Each row is a point on a landscape with many valleys, with its height.
From any point a ball takes the steepest step (drop divided by distance) to one of its 2 nearest points. It stops when none of these is lower. Distance is the straight distance between rows; heights are no part of it.
muz h=346: [150 102 104 154 127 131 142 113 133 123 139 157 144 106  72 137 112 141
  79 167  83 145 141 107  58 127  76  86 120 140 146 166  72 145  93 135
  78 119 140 105 134 124 167 130 105 163 120 151  91 119 127 140  79 129]
dop h=707: [ 48 131 135 120 124 204 115 108  86 118 123  93  83 148 107 141 107 139
 137 152 169  93 122 119 141  87 127 110 127 136 184 130 130 115 157 118
 175  83  96 134 154 158 105 100 199 200 190 106 141 153 157 130 125 104]
lovo h=343: [107 108 150 169 129 117 139  97 178 140 121 143 101 135 115 127 113  93
 170  95 111 119 170 152 114 152 119 112 183 143  95 161 135 181  75 187
 176  97 162 165 110 134 114 118 144  94 105 136  92 110 176 125 147 138]
dabe h=368: [130 104 116 143  92 116 100 152 121 128 141  97 157 217 160 109  82 132
 124 126  90 137 146  70 109 133 116 124 181  98  89 133 173 156 132 160
 138 116 137 108 105 151 138  53  94 133 133 112 149  72 138 160 101 143]
Sekor h=546: [ 86 165 113 117 124 182 137 174  81  89 103 156 133 146 163 190 144 154
 176 136 182 121 113 158 190 131 106 108 117 169  81  95 161  92 105 108
 148 113 129  99 136 117 133 126 126 138 155  99 116 173 120 164 152 149]
pesis h=616: [ 84 159 127 146  71 145  66  49 171 142 131 146 174 128 131 166 102 141
  87  74 151  96 110  86 123  97 162 168 151 237 119 165 160 130 107 146
 124 128 134 121 104 103 190 157 112 186 151 192 125  89 103 113 114 113]
lum h=461: [154  54 119 131  68 165  75 159 107 148  77  94  97 143 115  98 125 140
 151 140 117 136 126  59 101 115 126 129 138  78 133 153  93 168 138 119
 127 132 121 106  99 123 129 107  83 142 154 158 129 106  88 171 123 147]
leduv h=311: [108 121 150 154 140  72 143  92 161 114 122 148 136 150 116 134  88  99
 204 106  92 148 169 122  77 127 145 112 177 104 100 187 169 189 130 170
 141 121 157 163 127 165  93 108 120  78 113  99  73 104 180 123  95 154]
gof h=466: [118 130 120 118 123 133 131 108 148  92 129  83 127 182 117  68 167 176
 152 165  93 118 122 108 132 102 137 126 125  53 141 122  78  82 192  90
  93 170 132 143 145 184 111 136 118 135 137 126 176 119 105 135 127 113]
Nep h=659: [115 127 153 109 140 155 144 176 119 117 114 131  65 114 112 156 153 100
 194 117 151 138 148 167 160 138 126 113  99 116 120 111  90 131 132 113
 162 120 136 175 139 111 100 166 124  81 115 142 127 172 140 144 157 134]
nir h=575: [102 181 147 124 113 123 121 177 106 139 173 138 165  95 177 122 113 124
 124 117 122 126 114 166 187 161 118 135 162 136  71 105 197 113 138 133
 155 137 117 140 117 102 166 121 126 145 130 112 125 161 127 126 132 196]
Zin h=377: [114  95 117 160 133 155 172  80 151 134 137 140  70 176  80 131 123  97
 158 106 140 113 170 143 110 132 100 104 128 127 118 144  88 145  78 140
 174  84 137 149 114 172 107 100 198  66  51 118 110 112 197 124 127 113]
dar h=314: [118 172 159 125 125 102  78 100 123 175 144 100 233 130 173 112  82 138
  79 113 107 165 114 100 134 143 158 146 122 160  98 108 161 118 129 141
 118 168  88 107 103 111 143  91 103 149 190 145 143  70  89 117 113  97]
Dopog h=507: [150 150 154 117 108 116  73 208  81 179 189 139 111  63 167  82  97  84
  86 153 103 147 142 126 179 151 105 158 102 123  99 149 124 104 162 105
 146 129 112 152 122 107 160 175 126 100  61  92 151 184 133  87 150 149]
Rif h=571: [164 109 101 116 119 118 146 121 156  96  92 123 103 172  83 150 153 135
 169 114 121 165 126 118 114 117 147 122  94  89 163  99  95 110 124  83
 107 159 119 109 135 160  55 142  80  79  92 130 131 161 108 139 126  94]
Fizem h=482: [135  85 113 146 138 125 107  79 180 193  79 121  69 137 135 147 160  77
 109  90 112 147 127 118 112 129 157 124 150  81  88 194  85 162  41 155
 118 137 178 151  82 124 151 156  69 119  56 144 111  84 128 102 137 150]
muna h=246: [168 154 164 148 143  65 149  98 119 122 136 103 190 152 175  87 142 109
 108 143 133 143 119 137 120 141 169 179 148 138  93 134 149 183 147 143
 155 159  76 162 142 148  81 106 184  66 137 118 143  54 158  87 139  91]
duv h=589: [144 171 185 107 104 123 120 155 105 152 143 174 192  73 177 149 118 118
  94  86 133 126  94 158 123 150 143 165 180 182  94 126 199 113  97 138
 125 135 103 138 117  83 173 156 144 169 145 162 122 145 136 100 109 161]
robot h=630: [104 136 150 126 129 163 112 176 134 118 152 119  57 114 148 148 157 127
 222 144 134  92 154 156 186 138 107  92 125  94  66 155  80 150 122 136
 182  91 144 157 147 160 126 152 125 121 109  96 159 201 125 141 176 198]
nel h=509: [156 127 138 114  78 177  55 104  94  95 130 104 154 114 124 119 130 170
  96 151 104 155 124  70 186  74 153 157 158  98 134 143 126  79 176  91
 103 160 125 112 131 125 121 146 122 192 138 120 173 144  72 106 132 154]
Dade h=154: [130 117 126 114 176 152 133  89 157 198 135 143 111  75 167 174 154 105
  79 141 144 130  64 123 121 136  84 107 157 170 124 183 120 161  66 144
 133 117 126 152  89 104 193 103 105 188 103 153  97 126 130  40 148 198]
Sopul h=345: [127 158 129 127 114 112  97 139 149 148 159  79 188 176 177  78  94 138
  99 157 102 132 113  94 131 137  96 152 149 112 102  92 145 105 168 134
 119 160 109  90  97 152 162  44 118 135 166 109 156  87 104 137 119 132]
kisez h=469: [117 140 103 149 115 135  80  68 119 120 116  80 156 149 124 130 127 171
  61 120 110 143 116  40 158  79 189 132 178 142 118 162 120 115 155 126
 103 166 118 123 124 123 119 133 108 189 128 137 164 114  80  99 131 140]
kuro h=232: [171  74 156 129 144 174 140  92 140 197 114 147 115  82 131 158 160 111
  77 127 112 130  74 131 103 102 105 116 132 181 171 170 110 166  68 156
 139 112 130 132 108  87 170 152 122 191  97 167  99 112 106  71 178 128]
nabal h=445: [111  89 112 129 132 154 112  68 220 182  57 113 102 125  92 132 153 103
 142 110 161 112 131 136 136 123 126 123 133 132 111 166  91 165  85 132
 127  97 212 162 108 116 148 125 101  77  86 157  86  86 125 122 136 135]
Pebir h=573: [ 77 121 104 154 105 181 138 157 115 163 112 132 154 115 106 126  83 142
 159 143 145 131 145  94 107 126  74  86  94 137 154 110 118 138 128 148
 149  78 129 107 131 101 142 107 128 164 196 123  96  95 146 175  85 112]
mupus h=450: [158 114 140 121 144  56 142 171 118 110 157 141 140  81 129  88 117 104
 122 172 107  95 153 126 115 159 117 157 131 113 139 117 146 135 193 132
 126 124 143 135 163 131 130 155 148 107 146  94 154 118 144 129 112 127]
gadan h=799: [128 119 119 126  99 149 111 123 141 117 118  98 122 127 116  71 110 139
 146 165 143  66 178  89 145 121 142 146 151 128 106 151 125 132 159 160
 123 108 147 128 134 118 169 104 121 164 183 154 150  76 149 170 124 157]
Dul h=273: [139 127 120 124 147  77 135 123  97 118  85 143 179 123 128 122  72 132
 177 111 104 153 117 115  93 104 181 114 141 103 151 144 174 158 170 131
 103 135 122 127 136 148  79 110  90  97 148  84 117 132 130  99  66 117]
vur h=423: [183  91 182 112 136  89 131 185 113 129 124 138  35 114 137 140 166  97
  96  94  99 124 129 164 134 119 170 174 127  63 132 116 142 145 134 129
 113 180 150 125  97 144 125 152 112 120  89  98 119 194 110 127 186 118]
visat h=538: [118 140 148 131  96 151 106 148  86 125 173 164 193 150 129 149 102 115
 146  91 129 132 147 178 133 127 163 133 105 165 105 126 165  73 157 123
 125 142 126 112 128  94 119 185 144 110  91 157 116 142 136 128  94 104]
kipef h=751: [ 86 157 125 123 157 108 150 121 160 139 162 147 115  82  92 124 130 108
 110 120 167  79 154 159 155 130  99 168 118 183 177  85 137 108 137 140
 126  92 159 120 153 112 148 139 180 138 160 147 135 147 159 145 113  83]
dibus h=602: [121 164 163 126  90 143 123 101 121 110 121 185 195 110 142 188 120 158
  94  77 134  90  92 132 152  99 164 162 128 225  95 145 191 116  94 166
 125 131 103 121 140  52 173 182 142 185 156 194 121 135 123 120  97 133]
batap h=693: [ 81 121 138 114 131 143 111 170 150 112 104 106 106  79  93 129 131 110
 197 138 171 104 175 141 156 125 131 133  79 126 193 106  80 118 162 103
 149  96 159 151 154 132  83 166 137  96 164 136 158 145 143 147 132  98]
Tepo h=560: [110 177 136 108  91 105  83 182 126 103 178 149 200 127 158 125  83 110
 103  99 143 113 139 146 200 128 152 167 173 141  68 110 187  66 189 122
 116 115 139 125 143 116 158 149 148 145 142 118 128 133  92 134  98 178]
mipo h=570: [ 78 151 150 119  89 181  90 194  98 141 119 140 120 172 153 173 120 132
 224 101 137 145 114 148 175 133 121  87 116 137  55 109 138 120 154 113
 169 114 130 120 112 149 126 127 108 132 126 107 114 163  98 184 153 175]
bug h=179: [ 74 101 155 147 159  96  76  98 118 164 166 115 107 142 151 118 124  74
  57  93  97 137 154 140  72 108 156 149 164 132 178 133 140 143 114 178
 135 170 165 113  77 153 132  90 133 166  72 136 132 128 107 105 128  49]
pibo h=511: [140 129  78 116 137 193 156 137  79  67 115 159 121 145 140 179 171 159
 112 142 168 111  75 146 183 115 113 114 110 149 120 110 141  60  83 115
 100 129  75 104 171 104 134 141 156 150 129 130 130 180 125 132 164 170]
Lifa h=554: [137 144 170 128 122  99 126 136  86  86 160 143 162 197 116 139 128  88
 150  79 141 154 158 175  81 136 211 154  96 141 118 120 150  89 186 103
 151 191 103 118 116 112  88 190 164  60 100 130 110 130 155 161 138  71]
feso h=281: [151 140 133 131 149  91 137 111 155 143 107 114 109 162 151 154 171 109
 147  84 129 169 100 160 144 150 183 130 109 100  69  93 132 140 127 120
 109 175 112 142 117 162 114 106  92  75  72 103 125 139 125 108 139 141]
getan h=216: [122 181 127 118 173  86 158  91 164  93 129  99 136 180 175 125 187 141
 162 103 148 163 133 172 176 158 190 171 129 133  57 121 118 115 141 111
 128 159 105 153 125 153  91 134 153  64  79 112 167 114 161 104 145 138]
kili h=474: [141 130 122 115 111 167 123 194  80 114 140 178  96  81 110 163 124  93
 119 124 142 108 104 159 143 112  72 144 115 150 174  97 153  81 119 111
 128  85 149  90 135 116 154 181 141 164 122 141 118 193 121 152 134 135]
Pefav h=407: [144 168  72 120 152 119 143  99 163 117 103 143 147 114 145 170 191 162
 128 110 194 144  96 154 152 161 179 174 109 186 113 114 148 123  59 105
 119 147  94 134 135 112 105 133 116  96 131 162 137  80 143 115 153 128]
puv h=467: [141 128 104 134 144 146 136 104  88 122 106 118 151 116 143 136 131 171
 131 144 141 149 106 100 150 118 143 119 105 141 118 137 146 126 129 140
 114 132  69 106 144 104  94  94 134 125 139 121 126 121 119 116 119 141]
zasi h=335: [147 122 115 125 115 150 139 130 167 162  76 138 103 151 123 168 174 126
 181  79 155 148  84 156 152 143 149 106 115 124  65 138 116 147  74 121
 143 143 131 155  99 111  98 141  76  65  80 144 102  94 116 132 151 185]
Sab h=547: [ 92 108 100 149 137 143 131 133 142 173 102 107 141 124 112 114  75 123
 179 166 119 144 133 106  92 152  81  73 115 106 133 142 108 177 129 143
 125  90 150 143 116 135 148  73 104 122 142 116 106 106 137 138 107 134]
Teda h=644: [135 115 107 140 169 156 161  93 132  86 113 125  71 184 122 106 157 144
 195 164 170 106 161 121 165 119 148 131 140 125 117 137 123 149 137 105
 170  84  95 162 117 189  63  88 204  84 105 107 156 124 181 108 147 151]
vuv h=436: [104 107 109 122 120 178 174 144 104 103 177 170  87 126 100 159 133  90
 134 132 143  95 140 190 134 110  53 112 119 131 117 122 148  95 101 126
 158  64 161 125 157 132 138 152 180 142  84 114  96 190 177 134 112 148]
beko h=369: [187  92 141 123 141 107 161 159 131 107 143 109  48 106  98 128 165 113
 114 136 108 118 128 115 119 133 103 130 146  65 167 114 104 148 120 131
 103 148 119 126 136 151 108 121 121 116 130 107 119 164 120 137 151 144]
zeru h=770: [ 88 171  94 108 136 136 158 114 184 125 124 140 163  91 119 134 126 150
 133 139 136 121 152 160 132 141 100 121  99 201 138 118 107  78  91 131
 103  96 149 138 158  83 177 144 132 140 163 146 124 123 140 128 108 136]
surov h=598: [100 159 149  85 121 170 111 155 106  93 118 117  89 129 168 208 150 156
 197  91 142 137 111 162 205 123 161 100 143 108  83 142  85 106 151 116
 129 109 143 150 139 149 135 156 103 137 134 107 137 199  99 131 175 210]
Ridu h=524: [124 171 108 141  99 141 127 135  84  94 170 175 192 192 115 156  98 144
  95 121 108 141  96 158  99 102 115  97 103 147 117 105 180  59 150  99
  97 152 106  82 136 122 118 142 128 130  98 120 108 159 122 142  90 110]
Kofad h=528: [149  98 112 123 109 142 143 174  85  50 119 137 114 164  89 136 147 145
 135 124 139 138 133 147 109 130 136  95 103 119 174  90 119  87 132  94
 112 166 104  95 161 126  98 177 138 105 136 138 113 142 115 179 140  97]
laz h=299: [156  94 128 148 143 107 146 135 158 144 132 112  83 116  91 110 165 117
 101 105 106 130 145 160  94 150 113 105  90 109 153  98  76 130  96 144
 107 181 120 125 106 138 137 137 118 121  78 156 127 106 110 145 162 100]
supa h=488: [107 129 180 118 149  77  92 178 119 171 158 143  78  85 142 127 111  60
 102 109 105 131 143 143 172 140 126 163 137 105  91 168 151 150 169 137
 139 127 165 166 117 155 150 148 118 100  46  66 133 204 138  65 136 144]
tabez h=787: [ 53 172 102 142 115 145 132 113 174 123 147 119 148 144 129  93 104 153
 129 161 132  84 167 116 144 155  96 124 138 167  80 126 120  98  99 149
 123  78 154 132 154 102 164  96 164 144 168 131 141  68 169 169  94 150]
Dos h=385: [128 158  88 147 142 100 127 138 162 147 134 110 140 119 142  98 114 142
 106 184 119 118 128  98 134 122  80 142 112 129 167  72 130 115 124 118
 110 120 125  86 118 146 152  75 137 147 175 105 149 122 105 153 116 118]
big h=393: [127 104 115 123  90 170 133 113 160 171  63 123  93 104 102 147 183  91
 163  72 185 123 106 153 139 123 147 153 116 153 110 161 116 170  63 107
 171 105 167 160  93  76 141 168  87  90  90 168  88  77 146 128 163 150]
guzi h=596: [172 128 107 122 172  93 198 152 125 128 128 128 133  91 156 122 128 144
 143 157 120 172 123 148 120 187  63  97 159 109 119  94 147 191  64 141
 130 111  94 138 146 103 125  91 104  91 159 115 110 115 163 108 123 172]
kud h=220: [114  92 151 123 156  76 117 120 117 143 143 112 151  92 133 115  96 106
  67 117  56 155 154 102  55 136 147 108 140 113 155 129 107 170 127 178
  99 174 145 107  99 145 163  90 123 176 122 135 100 142 101 101 100  74]
Veta h=256: [ 92 127 122 131 157  94 104  99 140 170 105 141 175 128 137 126  72 109
  90 141  65 180 126  79  41 157 107 107 148 125 159 125 106 166  95 170
 102 136 128 116 117 154 186  70  80 145 149 153  91 105 117 121  75  82]
fufis h=532: [124 158  84 122 138 114 116 122 142 115 132 102 133 122 122  71 136 136
 148 157 119 149 126 108 142 124 131 128  79 119 168  83  88  80 174  68
 100 158 135 119 114 157  67 139 112 106 100 113 164 167  86 117 130  96]
vot h=301: [150 110 144 137  97 172 147  62 116 182 114 184 161  84 114 136 148 118
 106  73 120 143  85 168  68 112 115 124 100 212 184 195 123 142  69 145
 152 134 103 153 126  68 155 174 135 157  92 180  80 104 132  51 132  95]
guze h=394: [176 134 116 134 158  82 133 101 175 117 117 117 134 123 102 138 165 203
  96 127 108 153 112 110 130 133 148 104 146 124 116 126  91 116 113 146
  60 165 114 124 125 127 131 127  83 158 142 155 146 145  73 120 128 129]
Zopat h=317: [149 102 133 114 147 136 178 137 140 127 121 136 129 102 113 174 180 184
 122 118 129 122 106 122 137 155 111  71 136 117 125 121  89 145  89 176
  96 136 102 135 133  84 177 125 119 166 164 152 116 141 101 138 129 170]
nipi h=572: [166 107  86 106 133 159 125 143  75 102 130 109 105 117 142  77 154 128
 166 195 128 113 128  93 180 106 131 149  91  75 133 163  83  93 183  79
 123 103  95 139 179 140  86 131 161 110 140 108 208 122 144 111 137 163]
bodi h=619: [ 72 141 102 154  91 137 100  53 174 159  98 136 183 148 106 154  96 152
 112 101 160 112 112  88  89 112 114 140 125 211 141 148 130 142 116 119
 126  98 155 116 127 110 153 115 106 126 151 157  83  81 109 151 103  90]
zusok h=677: [ 75 133 101 126 156 183 140 114 116 114 112  94  88 159 129 129 137 150
 174 153 185 119 147 119 153 115 127 101 122 112 176 116  73 115 148 103
 152  79 106 162 138 171  78  69 166 101 153  89 152 151 140 118 141 109]
lurus h=431: [106 129  96 132  93 170 109 108 104 137 112 137 149 180 135 154 122 177
 118 145 131 131 100  85 135 112 117  77 139 147  97 155 119 104 115 127
  96 111  99  92 124 111 147  96 110 181 143 119 126 116 108 152 101 150]
Zili h=491: [141 100 138 135 137 164 190 174  77  74 160 149  80 146  85 155 148 117
 137 124 167 117 124 152 131 115 111 125 116 119 193  79 144 123 131 118
 161 107 109  98 149 135 106 145 194 113 143 127 105 137 151 160 148 102]
moki h=389: [138 117 143 123  66 108 102 184 127 107 126 105 115 203 128 102 103 143
 116 101 102 104 119  89 107 114 132 124 187  68  85 108 164 139 155 139
 113 163 148  83  96 180 138 107  98 150 158 113 121 110  90 174 107 130]
pamen h=452: [141 101 156 110  73 175  65 184  70 162 152 116 132  96 148  79 105 111
 136 156 112 115 163 115 137 139 111 138 107 121 101 128 138 112 163 119
 162 128 113 129 110  75 146 131 144 151 140 136 159 119 114 177 137 154]
Fopil h=392: [125 126  99 139 110 163  87  91 115 140 137 151 149 120 107 120  88 157
 107 143 107 141 124 103 103  95 101 110 110 135 139 151  97  96 154 126
 117 141 139 127 121 125 162 144  92 169 115 137 127 138 108 150 115 129]
Sulep h=460: [154  91 172  96 118  71 122 208 146 160 126 145  35  87 129 119 114  66
 129  88 111 122 152 130 161 142 128 174 126  84 100 144 128 156 129 111
 124 128 189 147 127 136 104 190 100  68  60 102 130 203 139 128 132 138]
Kesap h=465: [181 134  80 121 136 138 153 131 136  97 101 155 106  96 110 169 188 137
  96 129 183 132  97 123 177 122 121 146 102 167 133 100 136  84  72  97
 100 121 111 103 175  98 112 159 135 117 117 170 135 139 121 110 165 144]
Mubom h=574: [127 114 109 137 173 111 171 134 134 175  79 113 132 123 151 140 112 128
 185 148 118 172  97 112 109 159  97  82 144 108 146 121 161 201 102 147
 134 104 105 132 121 148 110  38  93 103 175  82  86 103 146 103 119 156]
pebat h=440: [116 133 134 142 137 130  67  69 173 130 119  88 132 160 131 144 144 160
  66 120 118 129 119 111 124 116 185 123 150 114  97 139  89 108 116 156
  99 181 138 126  90 129 166 121  95 185  84 155 155 106  53 119 141 105]
lok h=505: [113 158 142 135  95 130 100 168 106 124 153 167 144 129 124 148 103 110
 116 121 120 142 117 155 109 121  85 116  74 154 179  65 140  69 125  89
 134 135 164  99 121 134 123 144 122 147 112 123 106 183  98 165 114  83]
Lomi h=306: [164  80 128 169  98 139 147  62 136 126 115 173 150 130  47 158 143 138
  78  85 121 149 104 144  56  97 120 122  87 187 177 178 108 134  79 120
 124 140 124 133 141 108 130 160 128 113  89 192  89 134 136 108 120  76]
Vusen h=283: [139 168 174 124 134  83 104  99 135 138 140  76 211 136 207  61 105 128
 112 125  97 150 141 116 126 163 192 169 123 129  77 121 143 150 161 150
 139 176  93 144 127 130 112 109 125  80 172 153 162  29 124  85 124  87]
roko h=420: [146  83 168 120  71 137 108 200  74 115 131 105 133 169 126  88 106 146
 181 123 115 122 133 105 115 124 127 119 116  96  91 113 144 140 181 124
 147 143 112 116 114 114 112 127  94 149 166 132 111 101 103 178 102 118]
nibo h=733: [147  93 141 109 123 170  79 158  97 121 108  95  90  75  82 124 101 121
 177 174 127 121 163 117 137  90 130 151 103 100 218 131  67 158 143 110
 138  85 156 152 141 114  74 158 123 132 198 151 173 160 101 158 147 123]
kib h=310: [145 125 133 121 173  97 182 110 121  61 131 114  98 177 112 101 183 137
 145 125 164 138 146 163 127 141 176 137 119 109 131 121 108 127 147 130
 124 178  85 146 153 152  72 139 170  74 108 124 154 120 149 134 169  99]
bute h=408: [118 109 109 161 123 152 158 105 112 120 171 173  74 178 111 147 133 106
 120 116 129 114 119 143  94 124  82  99 134 131 119 140 160  86  72 124
 150 100 128 120 112 131 120  99 168 137  53 111 102 158 165 127 144 134]
Teb h=200: [ 86 152 113 118 121  90 118 116 134 130  95 144 149 141 122 145  78 112
 162 119 124 125 124 130 122 121 127  93 130 104 108 125 154 136 193 126
 104  92 188 128 135 167 116 115  93  85 121  80 113 163 137 132  78 154]
zepe h=516: [136 110 129 108 134 189 122 135  53  88 131  94 123 135 144 112 149 169
 148 170 127 107 148 115 170  95 140 114 111 116 152 146 121  97 175 108
 127 134  73 124 165  99  91 152 164 151 160 134 165 140 126 111 147 141]
futi h=375: [158 137 156 103 148 106 178 111 118  52 155 114 108 189 138 117 154 163
  90 173 137  96 124 131 133 114 172 144 147 111 122 111 119  92 167 113
 110 180  99 120 132 137 100 138 188 120 159 120 156 115 140 141 155 113]
Vof h=300: [136 112 111 151 146 122 146 118 173 190 110 157 179  97 115 136 115 146
  97 158  83 168 116  99  44 162  60  76 119 159 133 137  80 183  73 146
 110 113 130 128 119 108 198 100  80 164 163 161  66  75 119 124  81 149]
pef h=481: [166 112 164 107  94 173  58 201  40 154 148 151 123  54 153 107  95 100
 141 125 138 126 157 127 170 125 122 166  86 119 116 156 157 100 146  91
 171 132 140 132 109  86 127 170 137 122  93 118 137 174 103 121 145 142]
dofid h=262: [141 170 154 109 188  67 160  87 168 131 166 112 148  95 147 111 158 121
  85 126 144 124 124 166 124 161 157 174 148 146 127  98 119 127 112 145
 105 161 122 149 151 132 132 132 147  97 122 136 164 112 135  98 155 114]
tofas h=510: [112  66  85 131 124 130 113  99 154 154  48  84 113 145 105 110 117 137
 159 143 111 142 130  47  99 100 134  89 139  85 164 165  91 179 145 141
 123  79 135 147 116 133 110  76  70 123 140 113 134  96 107 129 106 130]
gilo h=344: [122 151 168 121 126  74 138 124  89  78 135 110 191 173 132 106  97 157
 148 122  99 140 101  85  84  77 191 114 119  85 170 126 167 127 215  97
  93 179 134  84 115 174  93 139 110 108 179 100 131 122 113 116  95  65]
meri h=419: [135 142 136 126 122  97 164 113 121  72 160 137 182 148 126  96 110 130
 112 159 138 103 159 144 112 124 158 134 135 123 106 133 146  80 164 143
 104 127 107 131 152 123 121 148 173 137 152 134 146  87 147 161 110 125]
kenun h=136: [ 97 130 145 134 155 126 111  98 130 178 149 115  80 129 160 122 145  78
  72 100 134 135 127 159 113 137 129 160 136 150 117 129 154 132 119 155
 165 171 116 129  76 142 127  89 157 141  51 124 123 135 145 100 176  72]
nam h=615: [187 105  96 147 156 125 164 136  91  94 126 128 111 134 149  91 157 109
 182 196 146 121 152 100 165 131 118 130 136 127  96 146 141 151 148 109
 166  85  73 136 157 126  74 117 164  86 111 102 182 114 181 106 141 170]
bopa h=597: [ 64 147 116 128  97 133 109 131 164 187  91 136 182 120 104 152  85 139
 143 135 139 127 109 115  90 136  85 113  86 175 188  83 132 124 102 117
 143 112 176  88  95 127 140 110 104 131 180 152  84 120  94 168 102  87]
Leno h=181: [184 110 116 144 174  63 147  95 148 126 139 118 110 110 149  71 146 107
  76 158 140 127 138 139  94 142 139 168 135 122 155 134 151 167 114 153
 121 158  88 142 124 128  85 116 146 106 114 132 152  70 162 113 150  98]
zas h=71: [134 138 126 144 151 146 117  92 132 210 137 154  88 118 179 136 159  84
  81 118 123 146  89 151 124 151 100 123 138 129 113 141 142 133  55 131
 147 125 110 151  86 125 170  98 130 137  48 128 112 136 137  65 160 152]
Sofi h=730: [ 64 154 119 138 147 141 133  79 143 114 104 110 105 122  96 151 100 135
 123 133 159  84 131 107 134  86 139 134 114 177 218 113 153 127 131 126
 147  95 162 113 140 127 123 125 173 168 201 130 118 167 154 145 122  72]
Teve h=336: [134 220 126 109 177  84 177  92 185 103 134  96 175  81 154 121 156 145
  98  91 179 137 105 167 121 179 183 177 143 165 129 108 148 145  77 112
 130 148 119 148 151 125 103 168 129  80 162 127 140  59 166  85 135 103]
bomid h=508: [157 100 148 126 135  78 119  87 165 176 111 127 119  74 130 101 138  82
  89  91  83 162 160 138  91 156 157 145 145 108 122 178 108 181  96 144
 116 148 167 163 119 105 144 153  97 113  89 151 137 100 128 100 135 107]
vok h=237: [129 146 125 121 156 120 178 144 156  98 148 144 114 103 121 152 120 163
  95 141 128  78 121 156 135 143  67 108 167 101 123 103 117 142 110 167
  94  95 138 109 152 121 197 123 139 189 172 119 121 171 125 158 116 179]
gifa h=541: [146 171  98 126  68 151  84 150 107  98 160 136 155 136 144 127  85 147
  65 142 129 123 116 107 181  75 154 151 177  98 105 121 183  46 191  83
  90 119 137  97 140 145 152 135 148 184 136 105 160 161 104 120 127 173]
kibos h=320: [181 120 143 103 155 120 169 198 149 109 153 138  99  64 102 129 148 154
 103 179 102  87 155 182 127 165  55  99 131  94 171  90  78 171 128 151
 115  80 163  99 172 134 187 161 132 163 197 113 130 166 130 180 110 140]
zegu h=442: [113 140  87 137 140 144 175 169 110 106 130 121 114 121 123 132 126 161
 115 162 166 118 109 128 124 118  72 109 111 111 221  58 136 127 108 110
 155  88 131  96 146 145 111  89 158 152 183 108 127 151 126 158 131 111]
zabo h=265: [ 91 139 158 122 158  38 124 136 169 100 117 154 116 149 125 132  94 105
 205 102 107 127 147 121 143 125 143 146 176  91  95 169 168 157 199 143
 137 101 176 168 144 177 100 123 112  85 101  61 110 156 160 124 112 166]
matif h=236: [175 105 107 159 131 128 169  89 146 159 134 141 105 110  82 126 151 117
 113  73 122 149 133 171  95 159 114 120  87 138 127 138  96 141  62 119
 138 157 113 157 134 101 126 143 138  94  57 169 114 107 161  95 145  76]
pak h=396: [166  99 156 118 138  90 169 217 106 100 169 152  93  96 125 110 116 135
 127 201 118  67 142 138 141 151  87 140 132  65 172 104 121 149 185 139
 144  50 146 116 183 138 127 153 153 156 183  86 142 134 154 172 118 136]
dumut h=400: [108 121 128 132 123 117 116 102 114 122 129  55 177 181 140  56 126 124
 156 150  82 139 153  87  93 116 173 145 108  82 152 113 120 120 217  96
 132 204 113 110 102 175  98 116 118 123 136 118 158  94 112 125 113  56]

Where does a ball stop that starts at each point below?
visat => Teb
nipi => zas
robot => Leno
tabez => zas
dibus => vok

Call two points neighbours if one is among the 2 nearest of the other. Go from one point of each pair to the other, from neighbour to neighbour, staying as low as possible. Name the highest point that can't be avoided.
zas / Leno => Dopog
matif / zas => Lomi
Teb / getan => Lifa
vok / getan => mupus
